A landscape with many peaks, sampled at points; each row gives a point and its height.
From any point a climber steps to the highest of the 2 points nearest to it. It stops when none of these is higher. Distance is the straight distance between rows; heights are no part of it.
bagi (h 46.2): [ 13 -15  10  -3  15 -15  17   7   0   6 -12 -15  -1  -9 -17   1   1  15
   4   1   9  22  16 -11  -3  -9   4  -7   3  -9   0   8   5  -7]
pabon (h 19.8): [  5  -6  -3  -9 -16  17  -5  -9   9   3  -9  -5   1  -8  -1   5   4  -2
  -8  -3   6  -8  -2   6   1  -3   3   8 -18  -7  11   1  -2   9]
noku (h 42.2): [  1   6  -1   0  -4   1 -22  10  11 -14  17   4   5   6  -9   7   6  -3
  -8  -6   4 -10  -2  -8  22  -3   5   7   9 -18   4  -9 -10  14]
Fela (h 58.1): [ -3   4  -7  -4   1   0  -4  -3 -14  -7  23   6  -8   4   0  -6  -2  -4
   9   5 -19   1  -3   0   6   6  -8   0   7  14 -11  16  -9 -12]
der (h 36.7): [ -1  -3 -11  22   9 -23   7   1   1   6   3 -13 -13  -5   0  13  -9   6
  11 -10 -11  20   9   6   1  10  12  -8  -1 -13   5  17  -3 -20]
Kanil (h 44.1): [ -8 -10  -5  -2  -8  18 -25   4  -2  10  25  13   9   2  -5 -10  -7  -6
 -24  -4   4  -8  -5  15  -6  11   5   9  12  -2  -6  -8 -14   4]
giruk (h 54.1): [ -8   3  -2 -12   3   4 -14  -3  -6 -30  27  -5   5   6   0   4   6   1
  -3   3   0   7   5   4   7   8   5  13  15   4   2  -5   1  -3]
vef (h 46.7): [ 26 -12  -7   0  -8  23   6  -2  -2  -5  -3  -6 -17  13  -9  -7  -7   0
 -17  -1   4 -12  -7   7 -21  -6   4  -2   8   3   2 -28  11   6]
pazi (h 38.8): [ -2   6   5   0  -6  -1  -6   4  10 -17  12   0  10  -4  -7  -6  15  -7
   2   6  13  -8   1 -13  17  -6   7   9   3  -2  11  -2  -3  12]
zur (h 50.5): [ -4  -2   3   6  -5  -1  -9  -4  -2  12 -13  -6   4 -11  -4  -5  11  -5
   1   7   1   1  -7 -11  17 -12 -10   4 -14  -4  -5  22   0   0]
kadel (h 61.6): [ -7  -8 -21  -7  -9 -10   0  -4 -11   9 -13  14   1  -6  11   3   6  -6
   5  -8   2  15   0  -2  10  10   9  -8   0   2  -7  30 -12 -10]
Fuso (h 31.6): [  0  -1  -8  -6  -5  10  -3   4  14   4   1   1  13   1  -5  -5  -1   5
 -19  22  -2  -6   4  -8  -6 -10 -16   3   5   4   0  -6  -2  28]
golu (h 31.8): [ 12  -3   1  -7   0  13  -2   9 -11  -7  17  13   2  -5  -8   4   1  -1
 -12   0   0 -20 -11   0 -21   0   0  -8  17   2  -7 -18   5  11]
dalel (h 18.3): [ 10  -9   3  -2 -16  12  -7  -5   6  -6 -11   5  -5  -1  -5  -6   8  -2
   0 -12   8 -10  -8   0   4   2  14   3 -13   0  11 -14  10  13]
denab (h 53.8): [  0  -2  -9   0  -2   4   2 -12 -12   2  15   4  -9  -2   5   2  12  -4
  11  -7  -8  -3 -14   1   4   5   1  -6  -9   8  -9  14  -4 -15]
nagu (h 36.6): [ -7   0  -4  -7 -10  19 -29  -7   2   3  15  10  -5  15  11  -6 -15  -3
 -17  -5 -12  -9  10  15  -2  15  -4   9  -6  -6   1  -9  -1   0]
tasam (h 70.3): [-15  -4   0   6   7 -22   1  11   7  18 -36   0  10  -3   7  -7   3   7
   5   2  -1   9  13  -1   0  -1  -6   8  -4   9   1  17  -4  -8]
Ris (h 13.1): [ 16 -12   2  -2   1  17   1  -7   6   6   0   2  -6  -2 -14   8   2  -2
  -9  -9   2 -27 -10  16 -11  -3   0  -6  -6  -9   4 -12  12   7]
tepo (h 61.1): [  4   5  -7   1  -8  14 -15 -10  -7 -20  20  -2   1   5 -10   3  -1 -12
   0  -7  -5   2   1   4   3   7   9  20   9   9   7   7   0 -10]
riko (h 35.9): [  4  -1  -3  -5  -6  19 -18   5 -10  -3  21  15   4  -3  -3   0 -10  -5
  -8  -9   4 -19  -6   3  -9  10   9   1  17   5  -7  -8  -6  -2]
Lakev (h 49.2): [ -5 -17 -13  -2   1 -16   3   1   1   2 -21 -12  -4  -9   7   3   2  -1
   7 -10   6  23   7  14  -6   4  24  -6   4   8   3  14  -5 -19]
Bul (h 57.4): [ -6  -1  11  -8  17 -21  11   3  20  -2 -21 -14   1  -5  12  -4   8   3
   2   8   9  16   7   5   6  -7  10 -15  -6   6   5  -9  -4   3]
rud (h 28.4): [ 12  -4   3  12 -11   6   5   5  10  -4  -8   1  -1   3 -15  -6  -7  11
 -18  14   3  -4   4  -5 -15 -11 -12   1   3   9  -5 -13   3  24]
Virif (h 5.4): [  2 -12  12  -7   9 -13   7   1  -6  16 -37  15   3 -13  -4  -1  -9   5
   7 -10   5  -5  -3   5 -13  -6  -7  -5  -9  18  -8   1   4  -9]
gige (h 52.7): [ -2   4  -9  -8  -7   7 -12  -1   2  -1   1  17  -1   1  20  14  -4 -10
   4 -11   2  -3 -10  -5  11  13  14   0   2   0  -4   9 -12  -8]
pavo (h 26.1): [  5   4   6   3  -7   1  16   5  13 -10  -6   4   6   0   2   1  -5  16
  -7   2   3  -7   3  -9 -12  -6  -3 -10  -2  -1   7 -15   4  24]
Rilub (h 16.9): [  7   1   7  -5 -15  11 -15  -3   3   0   0  10 -10   5   2   7  -5  -6
 -10 -23   9 -15  -3  12   4   1   9   2  -9  -6  16 -16  12   4]
gefen (h 24.1): [ -1   1 -13   1   8  16   5  -1   8   1  -4  13  -3  -5 -12   0   2   4
 -13  -1   0 -12 -23  19  -8 -16  -5  -3  10   1   6 -26  23  34]
dodat (h 78.5): [ -3   5   7  -7   5  17 -19  -1   2 -12  18  -5 -12  16  12  -7  -3   4
 -22  11  -9  -8   2   9   6  -5 -17   5   4 -11 -14 -22   6  16]
tev (h 47.1): [ -6  -5  -9   7 -12  -1  -9   2   0  -3  -9   0   6   4   0   5  -8  -3
   2 -10   0  -6   3  -3   4   9  12  15  -4  -1  12  11  -7 -14]
Rik (h 36.2): [ 18 -12  10   4  -3   6   6  -2  12  -3 -18  -2  -7  -2 -14  -4 -12  10
  -2  -2   3  -5   2   1 -21  -9   3   5  -4   5  11  -5   7   4]
tivab (h 63.1): [-19   1 -12   4  -6  -2  -8   5  -9  15  -6   4  11   0  19   4   7 -13
  -4   0  -5   7   1 -19  18   5  -3  21  -9 -16  -4  17 -16  -9]
dab (h 51.3): [ -5  16   5   0  12 -17  26   4   7  12   3  -5  14   9   5 -10   3   0
  -9  13  -2  14  15  -7  -2  -9 -18 -19   5   1  -9   9 -12   7]
ral (h 58.3): [ 14 -13   0  -9 -11  11   5  -5  -1 -10  10 -12   0   8   3  -2   6   8
 -14   7   3  -6  14  -7  -6  -1  -8  -9  11  -7  -9 -10   1  20]
rukib (h 70.9): [ -5   0  -7   3   5 -12  15  -3  -9  -8  30 -17   6  -6   3  -1   4  -3
   0   5   8  20  13   2   6   0   1  -6  21  -7  -2  19  -8  -5]
vin (h 27.1): [  5  -5   0  -3  -4   3  14   4 -11  -6 -18  13  -6 -12  -9  -3 -14   0
  -1 -13   3 -11  -8   9 -24 -10   1   5  -7   4  -7 -29  21  10]
pedus (h 54.5): [-14  -1  -4  10 -13   1  -4  -2   6  10  -4  -7   5  -7   6   8  10  -7
  -4   0   2   5  -5 -12  23  -4   8   5 -15 -16   2  11   3   2]
ripuf (h 35.5): [  5  -6  -6  -3  -7  25 -11  -1   3  16   7   5  12  -2 -14  -1  -5   1
 -13  15  -4  -8  -5  -3  -7  -3 -21   7  -1  -2   3   2   5  19]
Lusef (h 71.4): [  2  -4   5  -4   2 -12   6  -1  -4   8 -18  -5  10  -3   1  -6   6   6
   7   7  19  11   7  -7  -6 -11  -5 -14  -3  12  -8   7   0  -2]
gebi (h 51.0): [ -8   5  -4   8   1  -8  -2   6   1   1  -1   8   5  -3   1  12  -9  -3
   7   1 -11   6   1  -3   5  13  12  10   8   6   5  15 -13 -18]
foriv (h 60.3): [ -7   9   9   8   9  -7   2   7   0 -11  17   1  -1   3   6   7  11  -4
  17  -1   0   6  -8 -10  16   1   5   3   1  -2   5   7  -8  -8]
Kora (h 55.1): [-10  -2   0  -6  10 -22   4   2   3   6 -11 -18   0  -9   8   1   4   1
   7   5   6  14   3   5  10   6  13 -10  -7 -11   0   1  -8  -5]
numot (h 58.4): [ -7  -1  -2  -1  -9  12 -27  -5  -5   0  15   2   4   4 -11  -2  -7 -13
 -18  -5  -2 -14   1  15   1   8  10  20   5  -2  13  -5 -11  -6]
peze (h 53.5): [ -3  11  19   1   4   2  -8  -5   1  -2  -4 -11  -1   5  -7  11   8   0
   5   0 -10  -9  -5   1  10   6   1  11 -11 -18  16  -2   3 -10]
nal (h 31.5): [ 11  -2   6  -4  13  -1   3  -5  -8  -9 -10  -8  -7   5 -17  -4   0   4
   6  11   2  16   3  -5 -17  -5  -4   9  14  16   0   3  -4 -14]
Tuver (h 24.6): [ 19 -17   5  -1   5  11   2 -13   0   3 -16  -6  -1  -9 -21  -6   7   5
   2   2   5  -7  -3  -1  -2 -14  -7   3 -18   3   2   9  11   5]
Mefig (h 65.6): [-14   5  -6   3   9 -15  13  18   6  26 -25   8  11  -3  14  -4  10   7
   3  11  -3   5   9  -8   1   3 -10   1  -4   4   4  -1  -4   1]
vivi (h 48.8): [-10  -3  -5  -2 -14  -3   1  -5  -3   0  -5   7  -7   5  10  -5  -5   1
   9   2  -2   8   2  -4  -6   7   2  -2  -7   7  -6   4  -3   1]
ganip (h 67.0): [ -7  -4   2 -18  -9   8  -6  -3   4 -21  14 -15   1  13   9 -10  -1   5
 -17  14  -4  -2   9   3   2  -1 -12   0   6  -9  -9 -14  -2  14]
potar (h 47.2): [ -3  -3   2  11  -7  -8  -3   0 -19  -4   6 -10   2  -7  -6   6  12  -8
   3  -2   1  15  -5 -11  17 -12  10  12  -5 -17  -2  22  -1 -16]
turo (h 50.7): [-14   4  -4   4  -7  -9  -8  -4  -7   1  -1 -11   1  -5   6  21   7 -12
  -4  -6  -5  11  -6  -5  21  -4  11  19  -9 -18   5  12   5 -12]
lesi (h 64.2): [ -2  13  11  11   0   1   6  12   1  -5  28   3   3   1   5   0   6   5
  12  -4  -7  -1   0 -10  10  -4 -11  -7   5  -5 -11  -2  -3   2]
rav (h 58.5): [-18   4  -3   5  -6  -3  -4   6   1   7  10   6   6  -6  21   5  11 -13
  -4   0  -1   9  -9 -14  28  -2   1   5  -6 -19 -12  13  -5  -4]
kefub (h 70.8): [ -2  -4  -1   9  20 -30  16   7  -8  13  13 -16  11  -9  -2   0  -7 -13
   4   2  11   9  15 -10  16 -13  14  -4   9  -9   7  12  -6   1]
mik (h 34.3): [ -4   1 -17  19  -3 -18  12   2  -7  15   3   4  -4   2   5   4 -11   5
   8  -6 -19  17   2   6   2   8   6  -7 -10  -7  -9  25  -2  -6]
zate (h 75.5): [  0   0  -5  -6  -6  13 -27 -10 -10 -17  19   0  -8  12  -4   1  -3  -9
  -8  -7  -5 -14  -1  19   3  11   9   8  15  -6   6  -8   6  -6]
Nov (h 26.6): [ 14  -8   3   4   0   8   6  -2  -7   2  -3   4   3 -11 -16  -6   5   3
   2  -1  12 -13  -3  -8  -7 -15 -12  -9  -1  12  -5   5  20  15]
sonab (h 39.0): [ -5  12  -3   0   1  -3  10  -3   3 -24   6 -16 -14  15  10   4  -6   3
  -1  14  -2  23   5  -3  -7  -1   6   4  10   2   0  -3   0  -5]
Lebe (h 66.7): [ -2  -1  -3  -9  -4 -13   4  -1  -5  13 -15   5  10  -9  13  -4   4  -1
   6  -1  16  10   5  -7   7   1  -1 -16   4  -2  -9  25 -14  -5]
sidel (h 43.2): [ -7   2   1 -13  -3   7   2  -7  -6   5  17  -9   4  -5  -1  11   4  -1
  -4  12  -5   2   2   0   6   7  -9   3   2 -18   2  13 -13  -1]
rofib (h 53.6): [ -8  15   8   3  16  -6  12   4  -6  10   7  -4   7   7   2  -9  12   2
   6  13  -8   7   1  -7   3  -8 -26  -8   3   1  -6   6  -6   7]
Vurub (h 29.6): [  2   1   2   2   0  11 -14   0   9   4   0  -3  -6   7  -8  -6  -7 -11
 -10  -5   7 -16  -4  19 -19   3  12   6  -5   3  10 -15  -1  -8]
vedin (h 34.7): [  1   5   2   1  -2  -1  -6   2 -16  -9   2   4   8   5  -3 -15  -1   2
   5   2  12  10   7 -12  -2 -10 -14  -1  15  24  -9   8  -1  -2]
mudi (h 29.9): [ 14  -4  -1  -3   1   0   2  -9 -14  -4   2 -11  -7  -1 -14  -7   9   4
  13  -2   2  13   9  -7  -6  -1  -9  -3  14   7  -1  23  -6 -17]
kapa (h 49.8): [ -4   2  -2   4  -8   5  -6  -8  -7   7   7  12   2   3   7   4   5 -13
   2 -12  -2  -9 -16  -5  12  -5   3  -1 -18  -7  -8   5  -3  -4]
Fufam (h 43.6): [ -4   4   1 -15   3  21 -15 -12  -2   3   3  -6  -3   6  -1  -3   3 -13
 -11  19  -3  -6 -15  12  -4   5  -5   7   5   1   0  -8  -1   1]
Gifa (h 56.4): [ -2   1 -21 -10 -16   0  -8  -6  -8   0   2  18  -2  -2  13   2  -9 -14
  11 -11  -6   8  -5   2  10  13  15  -2  -5   9 -12  19  -4 -13]
mupa (h 73.7): [ -7  -2   4  -4  13  -2  20   0  11   0 -21  12   5 -16  -6  16   5  13
  13   1  -4  -1  -9   3  -2 -10  -8  -6  -7   3  -3  -8  17  19]
reso (h 50.4): [ -1  -2  -8  -6  -5   2  10   2   2   2  13   6  18  -6  10   4   9   4
  -1   2   0  -5  -5 -11  14  -9 -10  -6  -8 -15  -9  11  -1  22]
lumup (h 11.5): [ 23 -10   2  -2   0  20  12  -6   6  -8  -8   0  -9  -3 -16   9  -3  17
   2 -13   8 -19  -4  10 -12   4   2   0  -6 -11  13 -14  26   6]
Seka (h 32.4): [ -6   7   4   7  -4   2 -20  -1   3  -8   5   6 -10   7   1  -3 -12   0
  -7  -4   7  -6  -3   3  -6  10   9   4   4   6   8 -18  -4  -1]
fepe (h 37.3): [  5   1 -13  11  -9   1  10  -6  -2   8   8  -3  -4   7   0   3 -13   5
   7  -3 -18   4   7  14  -5  15  -7  -1  -8  -4  -4  19 -12 -12]
Vaz (h 63.5): [ -5   5  -9   3   3  -5   1  -2  -8 -12  30 -12  -9   2   5   1   4  -2
   7  -1  -7  19   4   2  16   7  -3  -4  10   4  -9  13   3 -10]
pav (h 39.7): [ -4 -16  -8  15  19 -28   8   4  -4  13 -14 -12 -14 -11  -2  -2 -11  10
   6  -4  -1  18  11   5  -7   9  11  -1  -1  -2   2  14  -3 -15]
mase (h 8.8): [ 10   2   3   5  -5   3  19   7  -3  -3  -4  13  -2  -9   0  12  -8   7
  11 -22   1 -12  -2   0  -8   1   4   3 -11  -7  -2  -8   8   1]
Mula (h 54.0): [  1   7 -15   2   4  -5  -4   5  -2  -1   6   5   0   1   0   5  -7  -4
  14   5 -14  16   5   0  -1  11   0  -4  11  24   0  15 -14 -18]
zor (h 60.7): [ -9  16   4 -16   0   0   7  -6  10   2  -2  -1   1   8  20   1   6   2
   1  10  -1   3  -4  -4   3   4  -5 -17  -4  -8  -1 -11  -3   7]
kufif (h 53.7): [ 14   5   9   6   5   3  13   3   5 -10   8  -5  -4  -1  -3   8  11  13
  11  -5   5  -1  -1 -12  13   6   3 -10   6 -16   3  -3   8   1]
Gomon (h 29.2): [  8  -1   6   1  -4   6  11   0 -15 -10  -2  12  -4  -7  -8   5  -4  -3
   1  -8   9 -13 -11   1 -15  -2   3 -10  12   1  -5 -23  18   7]
Siz (h 68.1): [ -2  -2  12  -4  11  -4  16   7   9  -3 -26  12 -12 -10  -6   5  -3   5
   7  -2  -8  -6 -17   4 -12  -1  -6  -5 -10   9  -4 -17  15   8]
Rol (h 46.5): [  2   5   5  -2  -3  11 -21   0   9 -12  12   3   2   3  -2   7  -2   1
  -5   4  -4 -12   0   5  11   9  -3  -5  12 -17  11  -9  -2   5]
Ribim (h 44.6): [ -1   4  -1  11 -17   7  -8   0  -8 -18  18 -14 -15  19  -6   1  -8   4
  -5  -1  -8  -3   9  -3  -8  12  -7   8  10  -7   1  -8  -1  -5]
ragun (h 43.1): [  4 -14   2   7   7 -26   8   8  -4   0 -10 -16  -4  -8 -14  -4  -4  13
   3  -3   9  26  20  -3  -3   0  18  -1  -2   3   5  10   7 -17]
mut (h 71.7): [ -6   4   6   5  -1   5  -2   6  -9   1  24  18   4   3   2  -2   4   0
   4  -4  -5 -14 -12 -15   0   0  -8   3   5   6 -16   0   1   5]
zifof (h 35.8): [ -4   6  11   3   2  -8  -1   6  -1 -14  -1   0  13   3  -6  -6   3  -3
  11  11  13   4   5 -18   4  -4   3   7  11  22   4   1  -6  -2]
Sed (h 46.3): [ -2  -1 -13   0  -9 -13   1  -7  -5  -5  -9  -5 -11  -2  12  -1  -4   2
   6  -2   1  22   8   7  -4   9  11 -14  -5   9  -2   9  -1 -11]
malu (h 52.2): [  5  -1  -1 -13 -11   9   7  -8  -3  -8   5  -3  -2   2   2  -1  -3   6
  -1   2   0  -1  -1  -8 -11  -1   0  -6  -2  -1  -6  -4  -3   3]
teman (h 7.9): [  9  -2  -2  -1  -5   1  11  -5 -14   7   0  19  -3  -7   2   3 -12 -11
   8 -21  -1 -13  -8   7 -13  -4   7   5  -6   2  -7  -8   5  -5]
Zupim (h 4.8): [  6 -21  11  -1   0 -17  16  10   3   9 -32  10  -3 -24  -3   0  -8  13
   4 -15  -5  -2   3   5  -9  -4  -5  -5 -12   7 -12   3  17   2]
Paf (h 59.6): [ -8 -12  13  -5  10 -10   9   7  13   1 -33  -7  -5  -3  -1   1   4   7
   4  11   1   5  -3   0   1  -6   9  -3 -21   7   2  -8   3   4]
tene (h 59.3): [-15   5 -12  14  18 -23   4   7 -11  17   8  -2   9  -2  10 -20  14  -5
   2   8  -6  22  11   2  10  -5 -12 -13  10   0  -2  20  -9  -1]
kop (h 39.9): [ -1   4  -1 -15  -8  13  -2  -6   0  15   4  -3   9  -3  -5   2   2   1
  -7  19  -7  -8   4   5  -5   1 -18  10 -10 -12   3   6  -5   9]
rutil (h 56.6): [  5  13  15   5  18   2   4   4  14 -11   0 -10  -7   5 -10  10  13   6
  13   4  -4  -4  -5  -4  11  -2  -4  -3  -6 -14  11  -5   8   0]
Faz (h 66.8): [ -3  11  11   3   5  12 -10   3  -5  -5  14  -3 -14  17  -1  -7  -3  -1
 -11   2 -11 -11  -8   1  -6  -3 -11   0   7   2  -5 -17   7   9]
bakep (h 28.3): [ 16  -6   4  -4   2   8   1  -6 -16  -1   5  -6   0  -5 -12  -5   7  -2
   6   0  11  -7  -3 -13  -8  -8  -7  -2   9   7  -6  15   3  -7]
zavam (h 23.0): [  8 -13   8  -4   0  -2   0  -7  -4   5 -19 -14   0  -8  -9  -6   6   2
  -1   6   2   6   8   3  -2  -8   6   6 -17   3   7   7  -2  -8]
Zul (h 22.9): [  3  -5  -8  -8  -4  16  -3  -3   5   5 -10   4  -1   0  -3  -2  -6  -2
 -16   6   0  -8 -15  10 -14 -10  -4  -4  -3   7   0 -23  15  28]
vil (h 35.1): [-13   4  -7   2  -9   6 -15   8   4   3   4  19   1   8   9 -11 -19  -6
  -3  -9   0 -12  -4   9  -9  19   9   8  -1  11   0  -5  -8  -3]
siku (h 40.5): [ -2   9  -1  10  -7   4   0  -4  -1  -7  11  -8 -10  10   2  10 -12   4
   3  -1 -14   4  10   5  -6  19  -1   9  -4  -8   6   5  -5 -12]
nime (h 43.0): [ -4  -6 -11   2 -13  -8  -1  -7   5   3  -3   5   5   6  10  -3 -17  -9
   1 -13  -1  -2   1  15  -1  15  13  19 -17   6   5  11  -4 -16]
roz (h 27.0): [ -3   8  -5   9  10  12  -3   0  23  -2   0   8   2   0 -10  -1   7  11
  -1   5   0 -18 -14   9   2 -12  -4  -5  -2   5  11 -17  17  34]
gonin (h 50.3): [ -3  18   7  -7   7   7 -11  -5   6  -7   4 -11   3   4  -9  12   3   0
   2  11  -5  -6   0   1  -1   7  -3  11   9  -9  14 -12  -5  -4]
bis (h 63.6): [ -5   6   4  -6   8 -10  20   3  17  15  -5   2  11  -8  16   4   7   6
   6   5   6   2   2   3  10   1  -6 -18  -7 -13   2  -5   0  15]
moku (h 58.8): [ -1  19  17  -5  11  -4   9  -6  12  -4   1 -12 -13  14  10  10   9   3
  10   5  -7   0   2   0   4   5  -6 -15  -3  -8   3  -7   3   0]
magam (h 58.6): [ -5   2   1  -1 -10 -13  18  10  -1   5   1  10  12  -7   6   0  -1   9
   6  -1   1   2   5 -11  -5  -3 -11 -13   2   2 -15   2  -1  14]
Risap (h 40.7): [-12   9  -5 -18  -3  13 -20  -8   3   7   7   4 -12  12  12  -8  -8 -10
 -16   8  -5   0  -4  16  -6   7  -3   9  -7   7   1 -16  -8  -9]
Tapu (h 67.8): [ -3   3  -2  -6   8   1  19   1  17   2  -3  10  12  -8  -2   7   6  11
  13   5  -2  -8 -11  -2  10  -5   0 -16  -6  -1   4   0   5  17]
zed (h 47.0): [  0   3   2  -6 -10   6  -8  -5   1   5  11   7   8  -3  19   4   7   0
  -5  -5   1  -6   1 -11  14   4  -1  -1 -16 -10 -11   2  -1  12]
gime (h 71.0): [-18   3 -14  -2 -10   5 -17   9  -3   6  11  13  11   2  17   0  -5 -12
  -1  -4 -11   7   5 -11  13   9  -3  24  -9   1  -4  10  -5 -11]
fiset (h 21.5): [  2  -6   4  -2 -15   1   2 -12   2  12 -14 -14  -2   1  -5  -5   0  -5
  -4   1  -3  -5   3  13  -2   4   0  16 -26  -7   8   8   2   0]
lak (h 46.4): [  3   1   3 -20  -1  17  -8 -11  -8  -6  18  -9   5   3  -2   3  11 -11
  -4  10  -4 -12   0   2   5   6  -8   2   9   0   2   1  -3   2]
gem (h 47.3): [ -7  -9   6  10  -3  -9 -13  -2  -9  13 -22 -11  16 -10  -5   5   8  -6
   2   0   4   5   0  -4   8 -13  -6  17  -7   2   3  26  -4 -13]
Muk (h 84.8): [-12   3  -7   0  -4   3 -18  10  -2  11  12  24   8   0  11  -5   5  -4
   2  -1  -4  -3  -6 -10   3   4   2  10   0   9 -13  -3  -5  -1]
Mev (h 29.1): [  3   2   4  -3  13   2  -5   0  21 -13 -10  -3  -1   2 -10  -1   7   7
   0   7   8  -3  -8   3  10 -15   3   5  -3   6  18 -25  11  23]
tukov (h 5.9): [  9 -13   7 -14  11 -10  -6   0   0  10 -29  15  -6  -8  -8   1   2  -1
  12 -11   5  -4   3   3  -6   2   7  -4  -5  20   0  11 -11 -21]
Remu (h 24.7): [ -5   6  -4  -6   0   2  14   1  16   3 -17  10   7  -2   5  -3  -8   5
 -12  10   5   2 -10   3 -15  -7 -13  -8  -4   7  -4 -17   5  23]
Rovug (h 32.8): [  4   2   1 -14  -8  14 -15  -8  -6  -1  10   7  -7  12  16   5  -8   4
 -17 -16  -8 -16   4  14  -4  11  -6  -6  -7 -16  -6 -15   3   7]
Merag (h 33.2): [  5  -2   7   4   5   4  -6  -4   4  -1 -11  -7  -1   5 -18  -3 -11   0
  -1  10   2  -1   6  -2 -21   1   1  13   5   8   7   1  -3  -8]
Mogu (h 62.1): [ -3  13   4   0   0 -12  10  14   9  11 -13  12  16  -1   9   0  -3   4
   7   6   4   0   5 -17  -6  -1 -11  -7   5  15  -1  -5  -5   3]
Rul (h 37.9): [ -9   6   0   6   7 -14   9   0   1 -15   7 -13  -2   5  12 -10  -1   3
   3   9   3  26  11   3   3  -3   7 -11   7  10  -2  -4  -6  -7]
kupam (h 40.4): [ 25  -9   1  10   1  10   7   0   3  -4  -3  -6  -9   6 -22  -8  -4   5
 -10  -1   7  -4  -2 -10 -21  -6   8  11   9   7   4 -19  13   0]
lozug (h 59.2): [ 13   2   8  12  14  22   0   7   1  -7   8  -1 -18  14  -1   2  -7  -8
 -14  10  -8  -8 -15   3 -19  -2 -11  -4  19   5  -4 -22   9  -2]
Tob (h 50.1): [ 14  -5  10   3   7  -6  19   7   6  -3  -3  -4  -1 -11 -14   4   7  19
  15  -6   5   2   7  -9  -4   1   8  -3  -3 -10   1   2   8  -6]
Zun (h 54.4): [ 10  -4   6  -2  -6   0  24   1   0  -1  15   0  15  -5   4   1   8   5
  -2   6   3   0   8 -10  -2  -9 -13 -17   4  -8  -9   9  -1  16]
pibi (h 7.0): [ 11  -5  -2  -4  -7   0   1  -5 -14  12  -5  16   3  -4  -4  -2  -6  -1
   9 -15   7  -6   1   0 -13  -8  -3  -7   3  18 -12   4  -4  -9]
nusi (h 27.2): [ 10  -1   8  -6   9  14 -10  -2   5   9  -7   6  -3  -5 -11   0   0  -9
  -5 -10   9 -11 -16  11 -13   5  21  -6   2   5  12 -14   5 -11]
Pum (h 63.3): [ -5  -2   8   2  -6  -5   5   2  13   2 -23   8  -7  -1   4  -1  -3   3
   3  -3   3  -9  -5  -5  -4  -6   2   0 -22   6  -3 -16  11   9]
kam (h 53.2): [ 26  -6   3   4  11  19  14   2  -4  -7  -6  -3 -15  10  -4   7 -14  -4
 -11  -5  -5 -20  -9   8 -28  -5  -5  -1  18   2  -2 -32  12   0]
gono (h 52.3): [-11  -5 -17   1   7 -22   1   7   4   8  -8  -8  -3  -5  12   7   4  -4
   7   2   2  20   2  11   9   9  21  -5   8  -5   8  17 -12 -15]
raz (h 82.1): [  6   1  -3   5  10 -15  13   5  -5   4  14 -17   8  -9  -4  -1  -6   3
   9  -1  11  17  12 -13   0  -2   7 -13  13  -9   4  11  -8 -10]
mem (h 40.6): [  8   4   4   4   2  10   6  -2  -8 -23   4 -21 -24  19   0   4  -8   5
  -7   9  -7   7   6   1  -7  -1  -1   6  12  -5   6  -8   1  -7]
sefi (h 56.0): [-10  13  -2   5  17 -17   7   5  -9   1  15  -3   1   3   4 -13  15  -1
   5  11 -15  27   8   0   6  -1 -23  -4  12  11  -4  10 -16  -7]
kudop (h 64.1): [-14   5  -2  22  21 -31  10  11 -15  19  12 -13  16  -9   7  -6  -2  -9
   5   7   1  18   8   1  15  -7   1   0  16  -2   6  16 -10  -3]
befo (h 76.4): [ -2  -7   5   9  11 -20   0   9  -1  18 -36  -3   9  -5   5 -12   3  12
   4   1   7   7   5  -3   7 -12 -11 -16  -6  10  -8   4   2  -3]
Pir (h 38.9): [ -7   3 -15   5 -15   6 -12   0   9   1  10  14   0  11  12  -6 -24  -9
  -2 -15  -7 -14   2  17   8  11   9  17 -10   0  -2   2   1 -11]
seb (h 36.8): [ -7   8   1   6   6 -19  10   7  -5 -14  -4  -9  10  -2   2  -7   6  -5
   8   6   9  21  16  -7   7  -6  11   3  12  19   6   9  -5 -11]
non (h 6.3): [  2  -6   4 -11   2   4 -11 -13  -8   2 -22   6   0  -2  -3  -8   3  -2
   8  -2  11   0  -1   2  -7  -3   9  -4  -1  21  -5  11  -6  -9]
Zufi (h 30.6): [  4  12   7   4   0   3 -13   2  16 -13  -6  -2  -8  10  -5  -1  -2   0
  -6   4   5 -10  -1  -3   1  -2   6   0  11   3  13 -29   4  11]
badu (h 10.0): [ 20 -10   6   5  -3   7  18  -2  12  -3  -8  13 -12  -3 -18   5  -5   7
   4 -24   3 -20   1   1  -2   2   7   5 -17 -15   5  -8  13   1]
Fot (h 58.2): [-16  10   1   7  10 -17  -3   1  -7   1   5  -4   6  -2   1  -1  19  -9
  16   6   1   8 -11  -7  24  -5  -4  -3  -3   1   2  12  -9 -11]
dala (h 15.2): [ 10  -1   3   0 -10  16 -20  -6   7  14   9   6  -3   2   0  -1  -2 -11
 -12  -8   2 -28 -13  15   5  -2  -2   1  -8 -15   6 -12   8   8]
gumut (h 49.4): [ -2   4   1  -2  -9   8 -13   0  -1 -32  23 -11  -5  16   5   2  -2   7
  -4 -10  -1   3  16  -3   4  11   1   0  10  -7  -3  -7   6  -1]
vafu (h 55.7): [-16   3  -6  10  14 -24  -1   1 -14  12  -3   0   0  -7  10  -6  12  -7
   5   8  -9  13  -2  -3  17   0   0   2   4 -11  -1  24 -17  -5]

Where does a climber stop that starts at each point below?
Zul | lak
Virif | dodat
Sed | mupa
vedin | zate
dalel | dodat

Call two points neighbours if one is among the 2 nearest of the other. Go from one point of each pair to the other, from neighbour to neighbour, staying as high as possible. Name the lowest point that can't be avoided.
Muk, lak | Zul
mupa, zate | zifof
raz, mupa | zavam
tene, Muk | vafu
dodat, mupa | Sed
